A landscape with many valleys, sampled at points; each row gives a point and its height.
From any point a ball rolls to the lowest of the 2 points nearest to it. It stops when none of these is lower. Distance is the straight distance between rows; heights are no part of it.
k_898: [145 125 150 155 177 137 150 103 109 153 139 140 105 114 138 107 105 112
 114 136 117 179 115 230 114 146 144 140 150 123 112 132 111 108  76  55
 113 130 120  90 154 183 143  99  98 107]  (h 517)
k_871: [146 125 121 177 170 150 194  89  96 142 118 118 116 128 106 130  95 121
 127 111 133 145 117 137 107 170 140 130  93 126 174 111  82 153 121 189
 109 107  83 109 144 108 135 123 143 122]  (h 267)
k_204: [109  97 102 125 104  91 110 131 113 144 149 135  81 139 138 136 106 117
 153 143  63 105  93 170 108  67 139 132 157 132  61 205 100 114  98 112
 113 163 110 129 136 170 151 131 110  83]  (h 512)
k_994: [150 155 165 102 134  63  74  86 136 119 126 122 143 131 122  98 102 144
 116 193 123 150 147 144 119 122 120 107 141 130 115 178 101  66 119  65
  97 123 148 114  98 156 122 128 116 128]  (h 458)
k_945: [130 131 162 164 148  85 138  85 146 139 131 122  71 114 144  97 104  89
 109 143 118 151  98 195  97 126 176 114 153 103 104 123  68 111  90  64
  91 197 137 105 131 217 128  97 108 134]  (h 541)
k_883: [125  68 164 117 132 188 153 103 152 140 135  77  89 128 147 155 167 129
 110  74 184 109 109 142 108 169 183 107 118 145 161 101 111 127 172 187
 105 180  99 163 127  82 129 135 157 131]  (h 482)
k_558: [145 156 102 140 138 145 115 184 108 143 111 137 135 108 111 130 145 118
 119 167 154 138 133  65 177 104 199 138  95 121 143 138 121 162 129 120
 137 102 108 105 151  94 113  97 107 172]  (h 413)
k_364: [126 135 111 100  89 120 134  70 136 105 122 161 126 125 155 139 150 106
  70 146 133  86 175 199 187 143 113 125 156 192 127 174 138  96 153 153
 149 140 121 144 142 117 186 126 142 108]  (h 214)
k_836: [ 87 123 118  55 141 123  65 185  95  66  93  97 151 145 136 144 119  92
 106 139 125 109 195  97 177 110  56 122  96 166 131  94 227 109 131 206
 176  82 136 127  68 131 189 108 140 170]  (h 582)
k_215: [111 157  83 149  96 125 158 145 138 114 124 152 112 132 122 196 121 111
 118 117 138  74 152  67 210 130 115 113 121 149 108 142 135 180 185 190
 159 166 120 140 151 123 137 111 111 125]  (h 360)
k_198: [104  98 143 101 111 134 119 105 159 158 139 151 131 125 145 106 178 142
  83  88 121 127 103 149 120 121 146 136 186 173  99 135 127 113 124  58
 129 144 121 131 124 121 144 169 149 137]  (h 249)
k_576: [102 148 116  74 201 187 134 173 118 116  92 112 157 117 164 114 139 141
 121 157 155 122 136 113 144 126  84 152 106 136 154  61 182 128 118  80
 188  91 144  94 148 132 151 120  99 201]  (h 518)
k_824: [ 74  59 132 111 140 163 156 120 208 165 113  98 149 131 122 119 147 125
 158  15  98 128 102 153  61 155  87 108 107  90 150 105 146 164 134 156
 148 158 133 124 140 132 123 224 107  78]  (h 261)
k_114: [ 89 126 106 103 138 122 159 135 160 105 107 106 119 151 123 141 102 116
 156  61  77 135 126 161  98 107 133 146 117 119 125 126 129 146 144  87
 149 176 157 109 100 166 175 128 108 137]  (h 466)
k_391: [ 78  83 105  96 139 138 154 102 204 123 113  79 149 100 118 103 142  87
 186  40 112 152  95 142  79 161 112 109 152 106 158  92 121 155 132 136
 122 175 180 111  74 140 128 208 101 116]  (h 239)
k_596: [120 181 131  93 180 194 134 243 124 112  73 143 112 123 156 156 122 123
  88 112 161 122 160  86 204 100 110 154  95 144 132  86 177 184  75 132
 161  71 111 129 116  90 116 123 123 193]  (h 563)
k_358: [116 146 135 143 180 165 132 133 140 142 112 127 157  85 143 125 160  91
  70 159 118 163 146 143 133 179 210 147 156 143 162 101 121 133 132  94
 145 143 139  92 149 129 153  80  98 161]  (h 679)
k_351: [134  98 105 107 102  83 132  70  99 126 131 105 105 162 120 122 130 186
 170 189 140  94 111 142  61 119  92 126 115 114 124 132  89  93 116 131
 107  98 151 146 170 160 123 162 160 110]  (h 451)
k_987: [124 143  97 114 124 123 134 105  88  99 130  90 141 162 138 115 124 175
 185 163 116 134 145  91  75 137  96 145 111 119 142 110 112 137 123 153
 136 110 164 127 171 146 159 134 108 118]  (h 414)
k_462: [145 118 103 152 104 110 171  99 157 133 163 129 128 131 158 142 123 170
 163 124 186 101  77  94 126 128  98 146 114  90 117 115  96 147 167 133
 116 186 138 162 154 118  93 116 119 133]  (h 464)
k_676: [100 104 112 127 139  94 102 116  97 136 119 111  87 174 129  99  84 147
 105 182  86 120 118 125 120  96 136 118 113 143 120 144 128 138 110  97
 106  93  91 104 131 143 132 119 154 193]  (h 435)
k_752: [136 144 118 139 171 153 171 146  65 112 117 109 127 151  95 135  72 107
 128 152 144 150 147 137 129 136 142 134  98 131 180 108 135 146 114 156
  90  40 113 131 100 109 139 107 139 169]  (h 352)
k_313: [126 176 150 118 146  97  78 162  85 121 100  85 122 127 148  86 132 140
 104 209 124 137 118  46 149 126 117 118 134 152 113  83 155 103 107 102
 128 107 144 113 108 174 137 129  68 159]  (h 341)
k_653: [103 125 100 109 140 153 137  89 123 102  89 130 131 129 162  95 157 122
  67 155 152  94 134 172 160 154 133 143 134 190 143 142 147 123 154 150
 197 138 105 120 150 121 180 117 104 183]  (h 263)
k_259: [142 149 160 130 177 130 142 134 110 148 119 190 172  68 123 117 142  96
  51 152 117 175 185 195 156 174 165 147 157 160 141 120 167 132  96  89
 168 108 109  81 139 114 141  85 114 157]  (h 651)
k_714: [143 166  98 166 139  96 146 140  93 135 107 118  95 146 144 134  42 154
 160 123  92 140 124  79 143  82  98 129  83  97 119 144 107 152  95 101
 116 124 109 122 120 144 113 105 132 115]  (h 132)
k_76: [128 147 139 111 178 151 116 207 108 138  85 159 171 101 150  99 118 102
  93 147 118 200 173 167 150 150 132 165 142 138 160 118 183 128  57 103
 176  70  94 111 128  85 120 108 116 170]  (h 621)
k_23: [121 125 170 144 152 109 141 119 159 159 120 102 114 122 126  94  71 132
 145  76 144 147  97 130  83 122 134 143  98 102 131 120  91 128 118  59
 142 180 126 120 124 144 105 137 142 144]  (h 407)
k_324: [136  78 143  76 106  84 128 116 166 145 163 132  70 150 173 154 151 170
 154 130 116 118 114 147  53 151 106  56 141  93  87 169  56  99 103 117
  46 153 113 201  96  91 121 149 174  47]  (h 179)
k_392: [160 133 113 211 169 114  92  59 143 161 147 154 100 113 104  94 146  72
  80 139 142 154 112 117 160 164 190 132 136 113 106 157  36 106 134 125
  72 162 114 134 101 126 152  69  91 120]  (h 519)
k_659: [105 173 116  70 134 108 127  92  92  96  70  95 130 121 164  95 113 127
 115 192 128 119 183 161 141 125  89 159 117 153 140 139 139 113 128 111
 191 132 120 111 163 134 185 105 102 173]  (h 303)
k_113: [146 126 160 144 118 157 145 105 135 117 158 114 118 145 127 134 156 150
 126 146 204 125 113 128 123 163 152 119 134 133 140 112 111 106 158 177
 113 174 125 171 152  93  97 116 135 125]  (h 500)
k_32: [155 151 126 200 138 118 152 113 117 152 132 136 123 149 140 146  82 158
 169 104  95 165 119  90 142 146 117 140  87  81 155 116  97 171 131 150
 115 143 104 112 129 114 109 123 146 107]  (h 196)
k_331: [118 158  91 151 126 158 165 155 119 101  99  86 128  90 146 142 118  95
 167  61 107 140 102  89 160 150 138 146  99 105 157  82 113 187 138 185
 182 151 126 119 107 136 167 128  92  91]  (h 455)
k_271: [108  86 118 152 148 124 193 117 184 182 131 173 127 117 117 133 121 142
 116  57  77 126 114 189  77 128 113 143 144 124 116 155 155 165  92 122
 154 145 116 136 180 120 105 155 114  94]  (h 397)
k_617: [129  98 113  78  67 132 110 130 158 131 135 182 164 151 110 134 152 144
 145  75  92  83 142 187 106  85  89 149 140 102 147 141 188  90 117 117
 169  79 136 161 162 110 122 156 211  95]  (h 81)
k_712: [109 141 113 144 156 125  98 102 155 124 137  90  97 110 142 146 126 102
 145 207 109 123 128 100 106 141 156 101 110  93 136 158  58 132 153 116
  93 196 139 102 114 149 118 103  98 150]  (h 26)
k_514: [143 145 118 184 162 148 100 143 138 124 118 172 106 105 136 105 145  96
  73 158 111 163 165 157 159 162 222 161 178 137 110 137 131 137 144  97
 133 140 109 120 122 136 168  34  76 174]  (h 702)
k_6: [109 127 143  97 117 103 101  71 113 120 113  89 125 114 104  99 133  94
 117 109 100 153 131 128 108 128 137 111 139 169 112 149  84  91 123 116
 106 127 142 129  85 126 164 168 157  88]  (h 270)
k_956: [134 136 154 119 138 100 123 164  78 121 119 105 144 121  87 110  79 110
 136 165 130 168 153 131 122 109 124 130  99 149 129 116 154 112 112 138
 113  64 142 156 113 124 125 120 124 119]  (h 419)
k_495: [132 138 125 139 120 121 120 107 103 107 112 142 151  85  84 114 148  80
  96 110 105 156 148 139 164 138 172 149 161 163 151 138 123  95 132 119
 138  83 127 138  81 120 159 122 135 112]  (h 307)
k_330: [151 180 134  85 130  79 115 160  82  79  73  94 172  90 102  89  92  68
 127 161 122 159 196 124 149  92 127 146  98 155 129 145 161 102 103 150
 145  49 135 132  77 121 158  99 116 125]  (h 472)
k_927: [152 127 122 204 123 140 113  97 119 146 152 154  67 137 115 136 142  70
  88 118 115 144  94 148 184 154 213 131 177 143 111 147  63 100 129 129
  91 147  86 139  85 157 154 105 130 135]  (h 491)
k_783: [131  93 106 138  90 144 132  72  98 146 161  89 105 177 121 154 124 169
 167 129 132 100 113  98 105 159 129 115 113 119 144 132  73 146 158 192
  66 111 128 134 115 129 135 151 161 109]  (h 430)
k_965: [110  85 163  81 148 157  86 122 149 132 137 154 173 121 119 106 176 133
  98  97 112 144 146 174  90 116  75 117 142 150 128  89 196  95  77 108
 175 124 151 109 131 117 116 156 165 133]  (h 252)
k_578: [103 166 132  98 186 135 119 173 128 147  83 114 146 135 167  69 126 161
 140 142 129 151 113  96 104 120  82 121 102  80 157  46 165 142  77  41
 172 116 143  93 165 158 115 153 118 195]  (h 547)
k_944: [152 134 118 187 143 126 152  95 153 119 118  98 134 108 125 118 100  88
 140  45 147 140  85 134 127 134 165 152 118 118 128 136  64 136 141 125
 129 196 120 123  79 146 130 122 122 114]  (h 372)
k_444: [147 170 160 161  82 167 123 202 117 126 154 152 130 148 103 156 153 145
 168 109 133 121 121  87 175 147 112 108 133 109 113  98 148 189 169 173
 148 146 122 133 152 105  83 145  92 123]  (h 625)
k_947: [ 97 155  92  98 141  87 147  92 141 119  96  97 107 111 161 104  97 136
 141 196 135 115 147 122 133 105 124 172 106 116 115 151 104 130 141 111
 159 180 137 123 162 124 164  65  91 168]  (h 337)
k_423: [ 81  84 146  89  90  56 110 122 156 122 149 104 110 109 149 114 143 140
 170 156 110 110  66  89  88 106 105 104 132 104  92 128  93 134 132  89
  91 148 171 143  63 148  98 171 107  97]  (h 219)
k_312: [106  98  97 167 105 124 149  92 157 120 128 133  88 109 108 160 119  53
 100  69  66 148 127 160 160 148 195 131 164 141 125 157 101 124 129 160
 117 161  97 123  79 166 169 123 146 106]  (h 462)
k_66: [166 187  85 144 116  72 127 165  82 128  91 115 101 154 146 136  86 135
 147 141 102 161 123  43 159  76 115 157  81 108 119 122 100 169  83 174
  82  95 128 159 118 151 128  99  90 103]  (h 54)
k_463: [162 172 167 166 162 127 136 157 126 108 136 186 164 107 134 115 113 132
  64 150 129 166 206 146 158 151 151 115 151 123 120 127 164 144 125  78
 144 124 126  94 168 138 102  68 124 131]  (h 685)
k_90: [105 134 131 110 155 100 139 108 166 119 117 116 124 131 142 124 119 150
  79 204 160 116 157 107 132 116 144 127 111 125 131 120 127 147 173  87
 129 145 140  88 146 136 126  69 133 205]  (h 373)
k_207: [152 124 128 174 110 149 138 157 180 126 153 206 121 139 108 134 153 129
 142  72 128 102 101 193 121 149 142 140 163 109 131 158 156 108 136 147
 164 164  92 164 197  92  83 144 168 101]  (h 84)
k_458: [163 152 145 153 126 135  90 166  63 118 115 164 123 164 102 100 138 136
  77 192 154 106 127 106 166 128 150 121 158 181 122 120 185  90 127 153
 102  52 106 138 110 142 116 112  80 191]  (h 244)
k_56: [119  43 124  82  69 116 101 131 158 133 138 155 128 150 130 128 153 117
 106 118 104 107 129 215  88  80 132 128 158 127 133 159 173  93 118 100
 126  82 125 134 128 130 116 157 189 157]  (h 102)
k_380: [157 103 135 156  92 149 123  87 123 202 178 120 130 103 105 141 165 106
 161 124 140 152  77  97 135 153 164 122 156 107 147 145  62 141 154 141
  70 102  86 126 144  76  99 162 144 104]  (h 385)
k_406: [167 191 108 109 102  73 121 157  91 121 118 154 142 161 100 174  96 194
 148 149 146  98 155  73 195 103  67 149 121 167 107 144 174 119 136 175
 140  73 131 155 133 129  99 138 125 125]  (h 230)
k_505: [140 148 118 151 157 148 189 148 124  86 143 174 150 117 115 147 126  87
 147 110 160 123 157 214 130 211 141 157 151 154 147 132 160 111 153 206
 151 123 143 162 119  94 148  94 124 109]  (h 569)
k_785: [ 99  84  97 117 130  95 183  57 148 186 130 155 125 126 105 104 108 114
 134  96  83 144 108 198  85 120 114 143 166 134 108 188  94 125  99 108
 103 107 132 114 144 125 149 166 117 104]  (h 375)
k_768: [ 98 102 110 132 122 127 160 144 150 133 117  89 130 132 125 103  97 146
 173 107 160 113  69 107  83 103  95 133  90  86 147  85 143 160 147  98
 137 144 143 146 139 138 109 151 109 137]  (h 431)
k_790: [145 166 118 142 139  89  96  95  78 107 134  92 131 175 145 117 155 193
 169 205 134 134 114  51  89 142  94 111 125 125 107 111  68 126 123 135
  95 120 175 114 129 186 136 131  75 108]  (h 461)
k_793: [ 72  32 114  84  90 123 100 139 145 125 129  97 119 141 112 104 131 108
 124 111 149  86  64 152  97  83 150 115 137 142 128 142 166  85 116 125
 120 120 131 141 122 132 126 184 157 152]  (h 119)
k_604: [150 122 139 126 124 125  95 125 103  84 116 129 129 176  91 118 121 100
  72 169 159 105 141 168 163  98 136 101 115 197 116 164 168  96 137 164
 130  79 110 126 113 145 128 139 125 163]  (h 188)
k_545: [168 184 141 121 153  73  84  61  81 132 113 117 110 109 136  71  90  93
 140 193  90 180 153 172 122 141 103 143 138 142 109 159  86  72 107  78
 108 104 125 114  99 196 187  98  92 144]  (h 428)
k_269: [123 129  95  77  82 125 128  90 135 110 146 103 151  98 133 131 142 166
 201 107 150 121 131  62 112 159  54 129 118 115 153 108 110 112 173 156
 113  97 174 151 135 109 116 165 180  53]  (h 296)
k_919: [141 179 116 154 140 159 128 147 103 124 102 137 166  69  82 135 170  66
 103 155 128 141 172  76 177 160 193 137 122 149 152 119 133 125 124 161
 155  59 118 128 111  82 147  95 122 136]  (h 361)
k_180: [162 201 131 157 116 118 133 136 131  96 130 110 157  93 143 131 122 126
 163  91 125 169 121  45 162 122 114 130 120  86 128  96 109 158 150 147
 147 169 144 131 104 154 131  79  85  75]  (h 526)
k_237: [117 131 129 125 153 111 115 130 119 146 122 143 104 111 123 135  78 129
  71 202  92 137 186 136 155 117 130 116 120 131 135 155 146 141 132  83
 110 108  96  95 116 117 132  83 157 191]  (h 409)
k_954: [105 129 110  99 147 188 145 193  88 139 128 126 135 110 109 154 154 145
 126 138 173  95 117  97 145 130 116 141 104 147 134  69 180 155 149 115
 175  95 142 123 142 104 133 138 100 155]  (h 481)
k_758: [100 122  94  82 124 144  83 166 124  83  61 132 142  99 127 118 124  55
  84 178 112 125 209 177 200 111 111 139 116 171 159 163 200 120 107 164
 175  80 104 121  68 106 185 121  95 165]  (h 568)
k_50: [152 172 123 129 117  83 112  80  96 113 145 124 145 162 109 153 128 168
 111 149 142 118 146  89 145 123 102 139 126 181 100 146 121  91 151 148
 108 107 153 145 124 149 142 125 144 105]  (h 231)
k_476: [117  81 171 145 135 195 115 116 125 172 128 113 105 163 140 106 151 164
  99  93 139 102  64 122  91 136 155 113 131 127 157  90 118 100 121  89
 101 128 101 123 127 133 121 179 169 164]  (h 277)
k_418: [134 151 117 181 169 135 140 127 190 103 129 152 147  59 140 124 132  69
 124 117 117 166 134 115 150 155 154 151 161  85 122 153  97 137 138 130
 130 219 146 130  84 132 140  48  63 109]  (h 429)
k_186: [144 120 102 143  98 114 112  94  81 144 157 135  73 120 107 138 118  91
 143 119 115 124 106 149 148  95 141 139 128 150  61 206  77 103 115 181
  86 153 116 156 130 137 165 121 125  42]  (h 537)
k_326: [109  68 121  95  94 125  88 172 121  87 111 115 126 167 100 138 127  86
 115 110 137  85 117 155 143  70 144  93 110 170 117 145 201 108 130 162
 135 113 142 123 100 158 128 158 137 154]  (h 144)
k_575: [144 154 149 100 129 109  71 191  57 142  97 126 131 160 129 124 132 172
  99 214 142 113 135  49 155 111  76 125 111 189 113 106 197 102 100 156
 120  63 129 127 106 133 116 140  98 177]  (h 298)
k_317: [138  79 164 144 103 165 134 117 114 191 179 118  84 154 109 157 143 172
 164 105 116 121 107 133  81 151 167 108 119 111 134 117  96 177 141 160
  80 123 101 146 140  93 109 141 163 103]  (h 406)
k_498: [161 143 166 185 145 159 146 169 150 106 151 180 124  91 115 157 119 116
  96 120 157 140 150 138 152 132 162 102 140 140 123 116 145 179 139 118
 117 167 125 101 162 141  65 108 115 121]  (h 721)
k_127: [163 146 182 103 111 104  80 194 122 100 142 166 147 124 131 129 115 174
 107 172 108 138 176 142 135  82 118 125 138 140  79 143 215 115 122  91
 139  95 120 135 158 141  90 104 128 137]  (h 646)
k_969: [147 146 147  97 163 159 134 167 103 122 132 151 184 137 109 167 120 178
 119 151 179 110 192 123 146 108  60 144  81 148 137 109 180 102 132 102
 166  70 161 104 134 101 110 102 173 171]  (h 589)
k_551: [157 167 142 147  97 137 154 168 130 114 165 155 148 101 127 151 144 153
 195  60 139 135 103  82 152 133  99 153 147  92 102 101 146 163 156 166
 168 172 137 171 141 118 113  99 100  60]  (h 586)
k_384: [ 94 118 159  82 140 143  89 107 133 131 126 123 158 127 136  91 173 145
  95  75 116 129 106 105 129 115  73 111 128 167 112  95 144 106 114  76
 175 143 150 106 112 135 152 189 152 147]  (h 232)
k_613: [138 148 111 132 100 128 123 115 124 102 122 118 168 121 123 137 128 134
 155 115 138 141 112  61 147 136  89 124 114 123 182  99 120 131 159 135
 111  98 150 103  94 126 108 173 156 116]  (h 250)
k_222: [114 100 123 128 134 148 106 148 147 108 139 117 147 128 120 122 142 111
 102 122 128 122 116 101 146 116 164 116 124 142 138 139 155 140 161 133
 162 141 116 120 137  87 116 120 153 163]  (h 445)
k_494: [ 96 112 105 117 168 179 138 217 114 142  74 147 129 124 128 126 100  97
  88 114 107 146 151 158 158 114 133 151 116 159 154 106 194 183  75 136
 154  78 109 106 113  89 129 122 117 183]  (h 594)
k_79: [147 126 162 179 150 174 156 150 141 131 138 134 149  93 124 125 156 111
 117 119 167 145  80 129 142 147 174 113 134 122 157  71 131 176 137 146
 148 153 122  91 148 136  83 153  90 125]  (h 746)
k_960: [129 127 108 116  97 120 165 124 143  88 134 148 137 151 137 157 100 127
 137  73 139  94 136 174 136 115  98 105 127 134 134 137 159  99 137 135
 143 146 157 153 139 152 139 138 168  80]  (h 77)
k_881: [149 139 192 119 113 146 122 169 108 112 168 160 158 131 108 164 147 151
 119 144 121 133 170 157  89 112 145 111 139 115 131  84 193 108 120 100
 115  92 166 132 131 138  95 103 163 120]  (h 662)
k_26: [102 117 128 113  83  92 117 105 118 135 139 105 108 126 114 103 135 119
 148 122 120 114 109  76 112 118 135 118 133 147  91 121  92 137 143 135
  82 135 163 146  79 139 152 142  93 100]  (h 243)
k_421: [132  75 145 110  94  97 121  70 129 133 145  62  99 167 148 142 167 210
 193 169 156  89 105 100  57 143  96  90 101  90 125 119  48 158 133 170
  71 122 150 152 124 136  92 173 152  92]  (h 456)
k_767: [107 125  95 115 109 152 148  90 134 101 120 102 154 126 120 108 119  90
 186  79 134 132 110 116  98 160  86 120 134 140 177 120  96 131 132 152
  99 128 186 106  83 141 148 190 115  66]  (h 200)
k_279: [155 145 105 158 158 132 177 131 157  97 122 173 169  90 135 114 147  90
 136  98 156 160 108 149 133 182 147 162 151 139 137 117 124 147 137 164
 161 154 164 132 106 112 131  81  63 108]  (h 493)
k_161: [157 134 123 137 122 135 148 121 122 115 168 151 120 102 106 158 133 101
 120  95 144 118 138 186 132 125 159 135 152 135  92 193  90  95 126 149
 114 175 112 148 161 106 124 109 138  54]  (h 570)
k_58: [164 125 180  93 145 175 112 209  93 106 137 160 187 112 122 144 163 129
 109 140 155 131 195 187 117 113 116 146 117 142 119  97 217 121 123  92
 176  70 138 116 126  93 117  88 147 169]  (h 631)
k_572: [ 99 106 120  66 149 113 133  80 151 141 130 118 164 109 127 112 151 137
 147 138 132 130 124 128  91 147  97 130 144 112 164 126 123  96 122  97
 145 141 152 107 173  77 122 162 172 128]  (h 320)
k_479: [140 150 148 160 174 129 140 122 107 110 134 134 158 164 109 149  89 182
 132 144 169 144 164 131 115 126  96 103  95 121 156 112 135 119 138  97
 126 115 141 112 143 126  99 130 175 146]  (h 536)
k_11: [ 95  66 151 110 120 161 104 142 187 117 142  92  83 129 162 145 147 115
  92  96 126 116 112 139 120 140 171 105 150 149 119 145 132 121 160 135
 135 203  93 146 127 108 132 135 181 156]  (h 465)
k_763: [ 65  75 132  87 134 145 102 104 203 138 103 138 160 123 125 110 150 131
 120  98 119  82 135 165  80  85  33 108  91  90 132  92 181 101  78  98
 185 144 140 129 160 145  98 182 183 124]  (h 272)
k_740: [ 94 124  92 108 128 102 120 153 120 106 102 116 100 121 139 134  83  91
 132 124  56 143 149 171 143  86 129 140 145 154 106 188 126 129 106  94
 142 156 130  97 104 161 170 115  84 123]  (h 492)
k_985: [132 116 118 103 113 174 142 121 146 144 142  65 145 104 154 142 145 168
 226  94 125 134 102  92 107 187  53 139 108  73 172  80 114 169 168 164
 137 128 141 122 140  92 119 198 133  69]  (h 335)
k_92: [122 118 154 150  93 183 125 152 158 148 147 173 135 155 110 178 161 161
 155  63  94  90 125 173 106 139 106 141 126  82 166 112 177 105 129 140
 151 117 107 157 189  95  77 159 208 107]  (h 53)
k_413: [150 162 183 118 160  73 119 104 129 122 142 118 149 126 105 124  94 189
 117 186 166 148 181 114 112 116 103  83  98 124 109 160 108  86 125  90
 113 141 133 125 143 148  80 101 165 121]  (h 490)
k_803: [155 124 158 163 142 110  84 124  87 144 157 129  78 168 118 111 104 143
 113 161 114 149 101 163 107 111 180 124 135 136  86 155  80 116 129  89
  69 116 115 126 122 167 135 102 122 151]  (h 460)
k_98: [169 145 169 167 114 121 124 134 101 119 166 179 141 144  76 112 130 139
 135 104 152 131 150 167 109 115 135 122 150 141  76 160 145 109 121 144
 122 128 118 184 153 114 110 124 111  87]  (h 603)
k_359: [149 126 105 106  87 117 161  70  98 110 129 149 140 175 114 151 154 126
 125 112 164  75 171 165 149 113 118 113 145 170 110 156 119 107 143 179
 127 112 145 148 158 144 159 136 159  76]  (h 151)
k_950: [174 137 182 178 158 120 111 104  99 165 176 163  96 136 104  97 113 152
 124 146 120 148 117 187  85  93 133 113 131 109  59 149  81 106  81  79
  92 148 123 135 158 171 116 108  91  74]  (h 487)
k_255: [120 116 199 128 105 143  90 171 149 105 155 155 103 156 111 137 129 167
 110 115 127 103 157 158 110  94 127 100 153 153  56 161 195 117 148 125
 135 150 117 181 158 119  89 120 138 100]  (h 626)
k_952: [102 100 125 114 139 145 131  65 130 163 118  99 155 122 127  62 175 134
 138 119 150 140  86  89  88 146 157 134 132 114 150 117  91 138 129 133
 126 136 125 111 164  93 131 146 135 144]  (h 342)
k_906: [119  81 106 123  89 125 146 147 206 141 142 117 147 149 129 145 126 144
 158  11  94 117  96 134  76  89 151 143 116  71 106 122 143 158 163 102
 151 147 136 141 115 138 139 148 136 113]  (h 488)
k_263: [178 142 146 187  90 151 129 126 107 139 155 129 113 183 120 142 170 184
 165 123 153 107 104  55 156 134 147 136 128 102 114  90 105 189 171 203
 119 136 111 147 160 126  98 110 116 139]  (h 653)
k_678: [161 184 118 120 108 112 122 190  77 134 123 127 122 161 119 151 138 175
 176 154 145 125 148  32 160 108 122 144 105 115 117 105 142 151 125 162
 120  73 144 149 152 116 108 116 117 126]  (h 150)
k_95: [111 100 114 110 125 122 148  82 175 139 138 144 172 144 119 121 163 175
 139 135 130 125 133 123  84 106  66 101 117  77 140 116 143 124 102 130
 158 129 145 133 194 112  66 173 179 109]  (h 297)
k_583: [135 168  92 165 104 127 107 126 109 133 129 156 106 164 108 158 148 142
 110 152 127  86 128  59 192 143 132 141 134 160 124 139 107 130 180 175
 106 117 140 154 101 118 141 112  92 153]  (h 299)
k_948: [149 152 140  57 115 128  94 190  80  79  84 100 167 125 148 118 121  80
 100 181 144 133 215 163 159 110  81 154  93 181 133 126 215 117 107 184
 178  41 106 144  87  95 174 104 108 167]  (h 529)
k_695: [124  93 137 112 108  75 110  84 157 150 162 124  78 129 163 134 123 125
 124 159 102 141  90 157  97 128 146  93 166 109  94 171  81  85 113  81
  66 150 115 145 101 119 114 156 177 116]  (h 154)
k_786: [115 120  73 189 157 145 161  99 128 158 103 117 104 125 143  95  96  91
 140 122 129 122  82 112 126 148 178 162 119 111 154 156  62 145 136 145
 109 162 103 112  96 131 155 102  85 167]  (h 331)
k_984: [121 125 150 142 133 184 134 174 109 165 102  94 145  87 128 102 145 120
 130 107 154 154  70  83 147 156 188 140 134 103 185  58 134 169 135 113
 131 117 116 100 101 110 107 133  89 154]  (h 764)
k_492: [132  84 160  71  74  52 110 121 169 155 157  97 105 150 179 144 156 188
 168 118 130 101  79  91  71 114  92  74 128 105  88 162  54 108 129  99
  66 127 152 187  73 120  86 188 174  80]  (h 201)
k_780: [119 105 108 156 142 125 189 136 165 124 120 162 107 114 143 151  95  96
 106  66  95 140 135 199 128 146 170 157 155 132 133 152 137 162 113 133
 142 154 103 119 144 134 147 105 131 116]  (h 427)
k_640: [139 107 107 148 113 117 157  99 146 199 143 106 137  91 132 102 113  97
 171 114 129 146  58 108 106 121 166 157 138  71 166 138  76 149 123 113
 101 118  99  97 135 106  94 148 135 126]  (h 364)
k_764: [146 115 143 130  76 142 130 121 160 117 166 137 127 160 142 178 153 145
 141  75 138  94 109 129 137 118 106  91 161 104 144  92 147 121 142 140
 127 155 130 153 146 133  91 176 212  86]  (h 18)
k_260: [131  96 137 134 103 170 133 119 158 184 160 179 119 169 141 148 172 143
  82  70 139  78  87 156  98 132 136 122 159 142 128 135 126 100 121  72
 105 129 100 134 158 105 103 191 194 142]  (h 264)
k_128: [140 147  78 179 135 133 137 141 176 120 123 123 119  97 149 146 110 106
 146 150 133 125 107  85 158 123 168 156 114  70 147 144  92 158 168 141
 112 198 118 113 128 103 111  68  83 152]  (h 374)
k_118: [105 122 106 133 106  68 155  77 183  99 144 132  67 127 169 144 106  99
  92 180  97 128 121 152 140 122 138  98 151  98 105 179  95 111 126 125
  79 179 116 122 123 168 110 104 160 132]  (h 121)
k_402: [159 202 160 147 138  74  82 109  67 117  95  97 150 130 151  76 123 104
  96 215 133 161 161 108 144 145 126 133 130 160 129 107 126  64 116 102
 133  99 145 133  88 191 174  95  73 157]  (h 384)
k_385: [108 122  97 153  97 149 166 132 152 130 128 111 124 128 129 184 118 114
 132  67 121  97 123 102 155 124 131 114  92 118 138 123 128 196 141 173
 147 166 116  98 132 131 137 157 116 107]  (h 410)
k_316: [104  97  90  90 141 132 135 117 128 148 141 147 162 115 111 136 112 117
 139  82 100 127 140 174 118 136 116 147 149 151 145 183 132  97 129 116
 127  99 130 100 141  86 159 165 156 105]  (h 347)
k_14: [111 150 109 140 131  65 113  81 171 124 150 141  88  75 160 152 100 100
 138 201  91 122 129 118 140 113 141 115 142  72  95 187  62 100 115  86
  86 210 147 121  94 172 122  65 104 106]  (h 76)
k_15: [108 167 130 129 166 207 143 242 114 135 118 125 117 133 149 133 139 159
 122 140 166 125 139  41 174 144 119 111 112 119 127  49 167 206 123 136
 145 105 112 120 150 110 112 126  70 193]  (h 523)
k_10: [ 81 111 101  97 127 170 141 145 100 144 130  86 129 120 149 170 122 174
 192 139 116 109 125  77 108 158  89 121  98  97 159  96 134 156 121 157
 156 137 133 107 179 108 149 171 144 112]  (h 370)

Call two points neighbours if one is among the 2 nearest of the other. Go from one point of each pair to the other, from neighbour to neighbour, staying as low as possible. Name the highest point that can't be avoided.
k_954 / k_987 | k_578
k_786 / k_712 | k_128
k_987 / k_384 | k_421
k_987 / k_114 | k_906

For each start below, name every point that the ball comes to, in order.
k_127 | k_255 > k_98 > k_161 > k_186 > k_204 > k_740 > k_114
k_950 | k_803 > k_676 > k_237 > k_90 > k_947 > k_659 > k_653 > k_364 > k_359 > k_960 > k_764
k_927 | k_312 > k_780 > k_271 > k_785 > k_316 > k_572 > k_95 > k_763 > k_965 > k_384
